The views of a scene show one set of named points, each view turned or mirrored, shifted and resized as a whole, with a little noise and some points left out.

Scene 1
View 1
mati: [ -6 -55  31 -42  39  11 -39 -24  25  19   6  12 -16 -10  -1  10 -24   3
 -31  73  20   5 -45   5 -13  50   5  16   8   9  -2  38  36 -23  -4  30
 -63 -35  32  35  21   8   8  16  43  -2  -4  31 -21 -11]
puli: [ 10 -63  22 -49  21  23 -16  -5  46  33  -8 -16 -14 -32 -37 -29 -31 -23
 -31  48  10   9 -28  40   7  59  -2  13 -11   7  -5   9  16  -7 -15  16
 -40 -30  16  24  38  12  10  23  32 -16 -17  34 -17 -11]
fonu: [  52 -105  -12  -34   25   35  -41  -45   -6    6   21   11   21  -14
  -24   -9  -42  -12  -70    4  -53   11  -33  -59    8   13  -30  -21
   -4  -65  -13   37   34  -14  -31  -25  -17   16  101  -35    4    8
   -7  -29   41  -34   61   42  -28  -22]
bokar: [ 12 -60   1 -20  29  45  -7 -16  31  -6  34 -40 -29   1 -18  -5 -18  16
  -3  -6 -12   3  11  -5  -7   7  28  17   3 -20   6  10  37 -20 -27 -13
 -47 -19  16 -19  18  -9 -19 -26  22 -23  43 -17 -20  17]
Gipev: [-11 -45  21  13  16  35   3 -17  -7 -19  44 -23 -67  19   3   9   5  23
  19  23  10  29  20 -18 -17  -6  24  28  34 -27  23  32  47 -27 -13   8
 -55 -18  20  -8   3   4 -37 -15   9  -2  53   3   2  29]
Lemik: [ 56 -51  -7 -22  -9  23   3  -1  -3   5  64 -17 -39 -17 -57 -26  -9  -6
 -71 -45 -46 -28  -5 -87  11   6 -33 -17   3 -50 -18  37   4 -31 -51 -29
 -33  12  39 -45  44  34   4 -26  24 -47  25  28 -12  13]
Dimak: [-13 -56  -8 -27  55  50 -11   3  68   2  27 -67 -34   4   6   1 -23  21
  23  10  20 -18  21  40   2  29  74  41  -6  22  26 -13  49 -26 -12 -12
 -76 -42 -16 -13  42 -27  -8 -43  36 -31  32 -57 -32  20]
Niv: [  2 -65  52 -27  12  46 -12 -60  49  -4  -3 -35 -35   2 -41  -7  -8  12
  35  11  -8  32 -19  33 -43 -13  36  44 -11 -22 -28  13  35   2 -36  23
 -12 -35  -4  44 -15 -38 -31  27  -6  20   5  -3 -17  11]
pilap: [ 16 -27  25 -44  25   6 -23 -10  19  23   0  27   2 -23 -15 -10 -32 -25
 -61  57   3   0 -34   8  20  55 -38 -21   5  11  -6  33   5 -11  -5  12
 -60 -19  45  14  19  38  12  24  47 -10   1  59  -9 -22]
pame: [ 32 -71   1 -26  13  31 -16 -25   9  14  -2  -3   5 -19 -29 -21 -34 -38
 -44  18 -26  19 -17   1  27  25 -28 -15 -11 -30  -6  18  17   1 -18 -12
 -21   4  68 -15   7  21  -9  -1  30 -21  38  49 -12 -19]
Detuk: [ 17 -10  18 -31  28  44   6 -15  58 -13  35 -33 -23   3 -21  -5 -15  29
   1 -27 -17 -23  19   4 -10   6  20   3   5   5 -12   4  17 -17 -32 -16
 -69 -30  -9 -12  10 -10 -14 -19  22 -14  33 -28 -22  20]
kob: [ 46 -44   6 -37  12  32  -4  -8  16   6  28  17  -6 -29 -34 -28 -39   8
 -68   3 -32   6   1 -33   4  36 -45 -34  18 -32   3  20  10 -11 -29 -10
 -47  -5  54 -27  15  30  -7  -7  34 -28  41  40 -17   1]
dukez: [ 31 -61  -9 -38  21  29  -7   8  26  22  11 -19  -7 -30 -31 -32 -36 -27
 -52  12 -13  -3  -3  11  30  47 -17 -13  -8 -10   9   4  13  -9 -18 -17
 -43  -9  41 -25  41  25   5 -14  40 -39  23  30 -15  -8]
vibaz: [ 19   5  38 -48   7   1  -8  -7  31  24   3  16  -9 -22 -38 -14 -14 -36
 -58  28   0 -23 -38  11  22  46 -45 -25  -8  26 -34  32 -19  -8 -18  11
 -57 -19  16  26  22  43  20  40  38  -6 -26  59  -6 -18]
dibe: [  9 -50  21 -22  11  28   2  -4  23  15  -1 -19 -34 -18 -32 -28 -18 -24
 -13  32   5  25  -1  35  11  33  -7   9  -2  -8   6  11  18  -2 -14  11
 -34 -18  20  10  21  19 -12  19  15 -11   8  37  -2   1]
Vopad: [-14 -52 -12   4  42  43  -8   0  12  -9  24 -41 -34  15  21  10 -17  -3
  12  26  13  11  26  20  23  13  36  22   6  -2  34   9  49 -20   3 -16
 -66 -15  33 -29  15   0 -22 -41  33 -23  65 -13 -10  11]
vigit: [ 16 -60  -4 -42  47  37 -34 -32  50   0  28 -36   4   8  -9  17 -23   7
 -18 -12 -20 -36 -20 -17   2   9  35  15 -16  -2 -18  17  37 -24 -29 -25
 -58 -19  24 -16  18 -21   4 -43  47 -27  37 -29 -40  -6]
vam: [ 14 -73  13 -37  26  41 -24 -44  44   5  13 -41 -12   1 -30   1 -16   0
   0  -6 -20  -5 -24   1 -11   0  33  28 -22 -18 -25  16  36 -12 -35  -8
 -28 -21  16   8  11 -26  -8 -11  21 -11  17 -13 -30  -2]
rupe: [ 49 -92   3 -37   6  38 -16 -34  21  12  15 -17  -4 -26 -57 -30 -32 -14
 -47 -15 -48  12 -22 -27  -2  11 -19  -4 -14 -53 -23  18  20  -3 -43 -16
  -4   1  55 -18  16   5 -10  -6  18 -28  26  30 -23  -5]
Renib: [ 12 -12  18 -10   9  32  18   2  21  -6  21 -18 -39  -7 -20 -18 -11  -3
  -9   8   0   9  26  16  10  18 -12  -7  15  -1  10  11   7  -8 -16  -3
 -54 -18  13 -12  11  24 -19   5  16 -11  31  22   2  16]
rig: [ 14 -61  41 -25   6  42  -3 -40  39  -1  20 -30 -46  -5 -48 -14  -8  19
  12   0 -15  21  -9   3 -40  -4  20  31   2 -29 -20  17  29 -10 -40  15
 -19 -29   0  24   3 -18 -27  17  -4   5   7   3 -15  23]
View 2
puli: [  3  -5 -30 -29  21  -7  12  31   6  10  -8  16 -23  -6   6  -5   0 -31
   0  -2 -23  17  -1 -25  25  31 -11   2  21 -13 -31  11 -44  -8  34  36
 -21  36  32   5  -7 -26 -13   7 -27 -12 -16 -40  -7  11]
Renib: [  8   0  -8 -14  18 -26  -5 -13  10  -7 -29  21  -8  14   5  20  -8 -17
  12 -19 -15   1  -2 -32 -11  31  10  10 -11   5  -3 -16  -1  14  -8  30
 -11  -8  -9  26  -6 -21 -43  54  12  24  -3 -25  19  12]
bokar: [-10 -13  41 -28  18 -12  11  -4   6   1 -23   3 -27   0 -20 -13 -18  19
  14 -42  -2   9 -11  -5   4  41  23  11 -34  -1   5  -8   7   8  -1  38
  -3  -8   1  33  16 -19 -15  29 -12  32   1   2  25  15]
Vopad: [ -2 -19  54 -31  25   3   1   1  -5 -41 -31   8 -24 -19 -14  17 -17 -17
  31 -27 -29   0 -22  20  13  41  15  31 -33   2  22  -5  -1   1  13  47
   7  -9  -6  38  14 -15 -19  66   1  35  22  18  46  18]
Dimak: [-50 -14  55 -34   7 -15  32  22 -12 -17 -30  -2 -54 -33 -26 -19 -23  14
  20 -27 -26  15  -1  29  11  53  22  20   3  -4  50   9 -12 -18  21  30
 -12 -21  19  45  35  12   4  62 -40  33  16  -2  47  47]
dibe: [ 16 -15 -23 -18  20  -8  -6   5   0  -2 -17  11  -8   2   4   9  -2 -21
   6  -8 -17  18 -13 -28  13  28  -5   4  -3  -3 -24  -1 -22  -7  14  47
 -21  13  12  13 -17 -32 -36  35  -3   2  -6 -35   5   4]
vibaz: [ 14  28 -48 -18  26 -18   5  27  34  45 -23  36 -14  16  38  15  12 -64
 -22  -6 -34  -1  14 -59   1  28 -20  -1  10  -8 -19 -16 -49  44  17   5
 -14  38  18  -9  -3 -40 -25 -12  -1 -20 -21 -53 -20  16]
vigit: [-19  -2  68 -35  24   2  27  17  16  29 -31   9 -46 -14 -21 -19  -8   1
   0 -48 -12   0  -2   1  10  45  20   7 -43   0  10   0  -2  34  13  22
  11  16  16  29  42 -17  13 -10 -17  23  11  17  10  32]
pilap: [ 26  22 -27 -29  31 -12  -7  26  37   5 -11  46 -14   8  20  27   1 -73
   0   2 -33 -10   2 -40  17  31 -14  19   2 -14 -43  -6 -42  38  24  20
   6  49  12  -5  -5 -36 -16  -3   5  -7 -19 -23  -9  -3]
pame: [ 43 -15   7 -35  39  11  -1  -1  10   7 -17  26   0  16 -13  17   7 -36
   9 -21  -4   3 -18 -36  17  17   5  -4 -31   8 -67   2  -1  23  18  49
   5  51  10  18 -11 -41 -23  -6  19   8   1  -2 -17  -3]
dukez: [ 18   5   2 -57  36  -8  37  11   8   5 -12  29  -3  25 -12  10  -4 -26
  19 -25 -14   4   0 -33   6  17  23  -6  -3  13 -48   5   0  15  24  35
  -1  36  13  29 -14 -21 -24   4  -1   9  -6 -10  -3  30]
Niv: [-10 -53   0  29  -7  -1 -42  -7  -6  42 -30 -25 -46 -35  -9 -38   0  43
 -25 -28  16  38 -18 -18  21  49 -18  -3 -32 -22   6   3 -19 -19 -10  46
 -36 -10  18   4  20 -38 -20  26 -22  12  -3 -41  -4 -24]
vam: [-10 -25  37 -14  16   8   6   7   1  40 -28  -9 -39 -17 -17 -30  -1  22
 -10 -44   2  20 -12 -10  15  40   6  -6 -40  -6   1   0  -6   9   9  39
 -12  12  19  19  26 -29  -4  -1 -21  15   6  -9  -2  12]
fonu: [ 49  -7  58 -55  50  19   2  -8  32  12  -6  29  -8  26 -35   4  -4 -11
  18 -52  14 -10 -27 -27  22  20  25   5 -80   0 -89  -4  24  50  12  51
  39  61  -1  21   6 -51  -1 -54  15  27  -9  43 -13 -17]
Detuk: [-27   3  30 -11   6 -33  11  -6  17  29 -36  14 -39  -3 -14 -11 -13  15
  -4 -37  -3   0  14 -18 -16  46  24   7 -18   4  22 -10   7  23 -19  10
  -8 -20   1  37  28  -5 -14  37  -8  37   5 -17  18  30]
Gipev: [  2 -17  28 -10  12 -13 -31 -20  13 -28 -22  -7 -14  -1   4   4 -27  17
  18 -39 -11   5 -30  -2   6  46   7  36 -57 -17  25 -35   1   6 -12  50
  -4 -35 -28  14   4 -40 -37  59  -6  38 -10   6  52 -17]
kob: [ 30  22   2 -47  34 -26   8  -8  39   4  -5  44  -2  39 -13  15 -11 -18
  17 -28   3 -12   3 -49  -2  22  27   8 -22   1 -69 -10  13  41  -3  25
  17  31  -5  23 -10 -27 -20  -8  11  25 -26   1  -3  -1]
rupe: [ 32 -16  16 -41  35   6  15  -8  13  37 -11  10  -5  29 -24 -13   2  12
   3 -44  18  12 -12 -43  10  17  21 -18 -44   8 -70  -1  18  21   7  49
   2  42  12  22  -9 -42 -20 -33  -1  16 -13  -3 -23   0]
mati: [  2   5  -7 -17  18  -6 -23  34  33  -2  -7  20 -37 -20  19  -2 -12 -39
  -1  -7 -33   4 -14 -12  35  50 -23  36  -8 -38 -16  -7 -58  17  27  30
   2  28  15 -15  12 -41   5  -1 -29  -4 -25 -16  12 -21]
Lemik: [ 26  26  22 -71  47 -11  45 -16  30  33 -10  14  19  73   7  -2 -13  13
  17 -69   2  -5  -6 -57 -19  10  44 -11 -62  16 -36 -44  35  59  -4  31
   6  14 -20  25 -18 -48 -40 -33   0  26 -29   6   4  33]
View 3
pame: [-13  -3  21  12 -20  -9  -1  -2   0 -26  25 -23  15  33   2 -10  -6 -18
 -12 -14   8 -45 -12  -3   2  -7  33 -37   5   4 -31 -14 -38  10  15 -34
   7 -19  32 -17  25  -5 -14 -17  16 -15 -17   8  22   5]
fonu: [-18   0  49  -1  -7  -7  -7  -7   2 -37  26 -66  -4  48   7  -3   7 -21
 -20 -27  -6 -65 -14 -18  -5   5  20 -53  20  27 -14  -2 -46  10  19 -29
 -14 -24  53 -18  -3   2  -1 -23  24  -3  -9  23  36   3]
Renib: [ -4   1 -14   8 -29   0  11  15 -12 -10   5  12   9  21  -1 -11  -8   2
   9 -21  22   7   0   7   3 -13  31  -4 -12   4 -19  12 -24  31  25 -35
   4   1  14   0  21 -15  -4  -3  13 -22   6  -5   6  19]
Detuk: [ 10  10 -21 -16 -17   9  10  10 -19  -3  -8  -5   3   4   2 -15  22  10
   4 -26  21  17   8  -7 -12 -16  44  11  -6   7 -10  30  -9  29  35 -32
 -10 -13  24  -8   5  -3  14 -12  14  12  19  11 -22  19]
dibe: [  3  -6   1  17 -30   2   1  -1  -5  -4  14  10  11  30 -11  -9 -14 -19
  12 -12  19  -6  -1  15   3 -16  39  -3   5 -12 -34  -5 -26  16  17 -36
  21  -6   9 -11  27  -6 -12  -9  12 -25 -19   0  -2  13]
rupe: [  5   1  25  -4  -1 -10  -8  -3  -6 -25  27 -41   0  44  -4 -19  11 -16
 -10 -23   7 -39  -7 -14  -7   2  30 -18  -2  15 -23  -2 -38   6  19 -48
  -7 -11  40 -20  11  22 -13 -26  24  -4 -29  15  12   3]
kob: [-20  -1  21  -1 -21 -18  11   6   6 -28   3 -32  -8  34   1 -22   6  -2
 -13 -24   3 -35 -11  -5   7  10  25 -16 -10  16 -16  -6 -38  36  20 -35
  -6 -15  27   6  13   2   4 -13  27 -15 -10   4  33  25]
vibaz: [  1 -24  13  15 -57 -24  -8 -28  38 -21   4  -4  14  18  11 -43   4  -9
 -13   8  20  -8  -2  10  -3   3  45  14 -17 -14 -41 -12 -20  -2  -9 -26
  17 -22  -5  12  58  -9  19  -9  15  -5 -10  -3  20   2]
pilap: [-20 -19  23  20 -54 -16   4 -19  33 -19   1 -12   7  25   6 -24  -7 -17
 -14   2   7 -25  -8  16   6  -1  42  -9   6 -12 -37 -20 -27  17  -2 -16
  20 -29   3   6  41 -22  18  -6  13 -15  -5   1  26  12]
mati: [ -4 -19  28  19 -53  10  -6 -30  26   2  -2 -19  -6  34  -4  -6  -9 -31
   2  -5   6  -4   6  24  -2 -13  45   5  45 -19 -34  -1 -20  11   4  -7
  24 -23   3  -5  20 -24  28  -4  11  -7   6  14  -1  13]
puli: [  7 -11  12  12 -38  -3  -3 -23  11  -2   2   2   4  21 -16 -14   1 -27
   3  -3  10 -17   1  21   2 -17  53  10  11 -24 -46 -17 -16   8   3 -28
  36 -27   5 -12  31   2   5 -22  15 -14 -32   5  -8  13]
Niv: [ 28  -2  -3  12  -7  23 -15  -2 -10  19  34 -18  11  48 -11 -19  -9 -31
  13 -20  31  30  18   6 -22 -18  55  29  39 -26 -26  22 -23   4  33 -49
  -2   5  17 -42  22   5 -15   2   5   8   2  25 -51  -2]
Gipev: [  3   5   0  12 -25  29   2  14 -23   2  13  -1  -4  42  -8  19 -20  -8
  31 -34  20  25  10  12  -5 -19  14 -11  29  16  -4  41 -26  30  36 -26
  -8  20  21  -7 -10 -24   1   4  11 -22  30   5  -5  20]
rig: [ 25  -1   3   4  -8  13 -13   1 -10   8  25 -17  -2  49 -12 -18  -3 -17
  16 -27  25  23  15   5 -14  -7  39  28  18  -7 -18  24 -25  10  28 -50
  -6  12  16 -22  13  13  -9  -6  14  -2  -4  17 -30   8]
Lemik: [ 11   1  21 -16 -16 -19 -13  -3  -9 -45  12 -32 -13  36   4 -10  23  13
   3 -30   8 -29  -5 -17  -3  14  -1 -20 -39  52  -5  26 -30   4  11 -44
 -22   5  34  18  -2  22   9 -29  35 -11 -15  -1  44  14]
dukez: [ -3   2  10  -2 -23 -11   7  -4  -7 -23   2  -5   3  13  -9  -7  13  -7
  -3 -15   4 -41 -10   2   7 -11  34 -20 -13   9 -31 -10 -23  17  12 -32
  17 -26  26  -3  15   6  -1 -30  23 -16 -29   1  18  17]
Dimak: [ 16  17 -26 -16 -22  36  18  -2 -38  12 -24  19  -4 -13 -21  25  23  -6
  27 -29   9  10  12  13  -3 -51  48  -5  26  -2 -19  29   7  27  35 -13
  24 -27  26 -19 -19 -12  19 -28  12   1  11  14 -40  27]
bokar: [  8  11  -3  -9 -12  18   4   5 -26  -3   3 -11  -3  20  -7   8  11  -8
  13 -30  12   0   6  -1  -6 -22  32 -10  14  13 -13  27 -17  23  33 -30
  -3  -9  32 -16 -10  -2   5 -17  16  -1   8  14 -14  18]
Vopad: [ -5  13 -12   2 -27  31  14  10 -35  -3  -2  14   8   7  -8  32  -3  -8
  22 -28  12  -3   1   8   2 -43  28 -38  28  10 -15  25 -13  27  35 -13
  10 -15  32 -17 -13 -32   4 -14   7 -16  22   7  -9  19]
vam: [ 23   2   3  -7 -11  17 -12 -11 -13  -2  16 -24   5  24  -4  -5  17 -18
   4 -21  15  -1   9  -6 -18 -22  46  -3  23   1 -24  20 -15  -2  25 -34
  -2 -17  32 -29   4   7   3 -22  13  15  -1  26 -29   1]
View 4
Dimak: [ -6  23  -4 -35 -33 -21 -32  -6 -12   3  29 -15  12  16  -4 -33  12 -15
   5  19  27  15  -4 -17 -23 -32   3   5  23 -14  26  13  -3  -4  -7 -37
  -1 -30  -9  11  12  28   8  19  -9 -37  29  -9 -15  -6]
Renib: [ -6   5   1   1   1   6   3   8  -2   4  22  -4  19   1 -11 -32   9  -6
  20 -19  -1  15  -9  10 -21  -5  11 -11   2  -5  -5   9  -6   8   7   6
  -7   3  -4  16  18  22  -9  20 -12  -9   1 -19 -15 -19]
vigit: [  4  20  -2 -17 -13 -13 -22   4  -8   2  15  -6   9   4 -16  -9 -14   1
   5  16  23  11 -21   7  -3 -30 -16  -8   6  -3   4   7  -4  -3 -23 -33
 -13 -20  -5   1   6  19   3   6  -7   1  21  -4  -9  27]
puli: [-17   7  34  -8 -30   8   1  10   9  -4  15   6  13   3   8  -5  -5  -1
   9 -21  20   9   1 -12 -22  10  -5 -11 -27 -27  -6   6  -6  -5   7  13
 -20 -15 -10   3  12  16  15   0   6 -23  -2  -4 -20   9]
kob: [  0   6   6  -4   8  17  13  14   9  -7   8  15  11 -19 -16 -16 -25  17
  15 -22  14  -1 -10  14 -14 -15   0 -19 -14  -2 -21   9  -2  24  -2   6
  -3  14   1  21  19  26 -14   3  -8  15 -18  -5  -9  17]
bokar: [  5  11 -12 -14 -10 -10  -8   4 -11   1  14  -6   5   3 -14 -33   3   1
   4   6  15  13  -8   2 -15 -23   0  -6   3   5   0   6  -5   2  -5 -19
   4 -14  -4   4   7  23  -5  16 -14  -8  14  -7  -6   3]
pame: [ -1   2  12  -2   4  -6  32  17   4   0  13  -2  14   1  -9 -13 -27  11
   9 -23  11  15  -6   3 -18   4  -6 -28 -35  -2 -21   9 -10   4  -4  -1
 -15   4   2  12   7  18  -5  -5  -1  13  -7   1 -21  20]
vibaz: [-17   3  44  18 -11  29  -6  15  14  -3  16  10  28 -11  -6  17  -6  -4
  25 -33   4   6 -18  19  -5  15 -10 -16 -16 -34 -14   4  -5  -2   1  29
 -41   1 -13   4  20   9  12   2   4  -4  -5 -17 -17  10]
Niv: [ -6   8 -12  11 -28   2 -19  16 -10  11 -10   4 -10  27  13 -33  28 -11
   0   8  -2  24 -15  -3 -23   7  -8   7 -26   6 -13  -3 -14 -28  -2  10
   2 -28  -1 -28 -14  -1  10  16  -7 -16  19  -7 -12  -7]
rupe: [ -1   1   8  -3  -2  -3  24  15   2  -4  -6  16   6 -10 -11 -26 -22  18
  -4  -7  15   6 -13   6  -3   1 -14 -16 -28  15 -30   1  -5  -2  -7  -3
  -5  -6   0   1   3  17 -11  -3 -17  14  -8   9  -8  34]
vam: [ -1  12  -1  -6 -19 -10 -13   9  -9   3   3   0   5  10  -4 -21   1  -1
  -1  10  13  16 -17   2  -9  -9 -15  -2 -11   3  -7   2  -7 -16 -13 -16
  -9 -25  -3 -13  -3  11   5   7 -12  -6  18  -2  -9  19]
Detuk: [ -8  16  -8  -7  -7   6 -28   5  -3   6  15   5  16   0 -11 -34   9 -10
  13  11   8   8 -27  12 -10 -24  -3   8  23  -2   1   7  -3   0 -10 -14
  -7 -11  -2   8  15  17  -5  23 -19  -8  14 -15  -9  -6]
Gipev: [ 20   3 -31   3  -4  -7  -8   4 -24  -1  15 -26  -5  12 -19 -33  23   3
  14  -8  -2  21   8  12 -24 -25  17 -16  -5   7   3   5  -7   8   8  -3
  14  -6  -7  -6   2  25  -7  26  -7  -9  17 -25   2 -21]
dibe: [-11   1  16   0 -13   1  12  11   0   0  16  -3  14   6   1 -25   3  -4
  12 -23   7  16   2  -5 -25  10   4 -14 -22 -13 -10   6  -8   0  12  13
 -11  -7  -7   7  10  18   3   7  -3 -16   0 -10 -19  -7]
dukez: [-11   6  24 -17  -5  -3  22   8   7  -6  21   6  22 -11 -11 -20 -22   7
   8 -19  21   5  -4  -1 -12  -3  -3 -18 -12  -8 -11   9  -1  10   1  -7
 -15  -3  -7  23  19  28  -7   0 -11  -4  -9   2 -16  18]
rig: [ -4   4  -8   9 -21   6 -14  12  -9   1  -9   8  -5   8   2 -37  22  -1
   1   1   1  14 -11   5 -14   1  -4   4 -15   7 -15  -4  -7 -14   4   9
   4 -22  -7 -19  -5  10   1  19 -16 -15  11  -9  -2  -3]
Vopad: [ 10  13 -16 -20  -7 -26  -2   0 -17   4  34 -32  11  18 -16 -28   0  -7
  13  -3  13  24   3  -6 -30 -28  12 -20   2  -4  16  16  -9   8  -2 -29
   2  -7  -4  14   9  30  -3  16  -1 -12  21 -16 -16 -11]
pilap: [ -5   7  31   6  -9  23   3  16  13  -5  20   0  17  -6  -7  19 -20   3
  26 -34  11   8  -6  10 -22   2  -2 -27 -29 -32 -10  11  -7  12   1  21
 -26   9  -6  12  18  17  12  -2  17   0  -8 -15 -19  12]

Which points are out of place in each view (at most two, in the order of its rows)? Write none if all are in place.
view 1 | dukez, vibaz
view 2 | fonu
view 3 | Dimak
view 4 | none
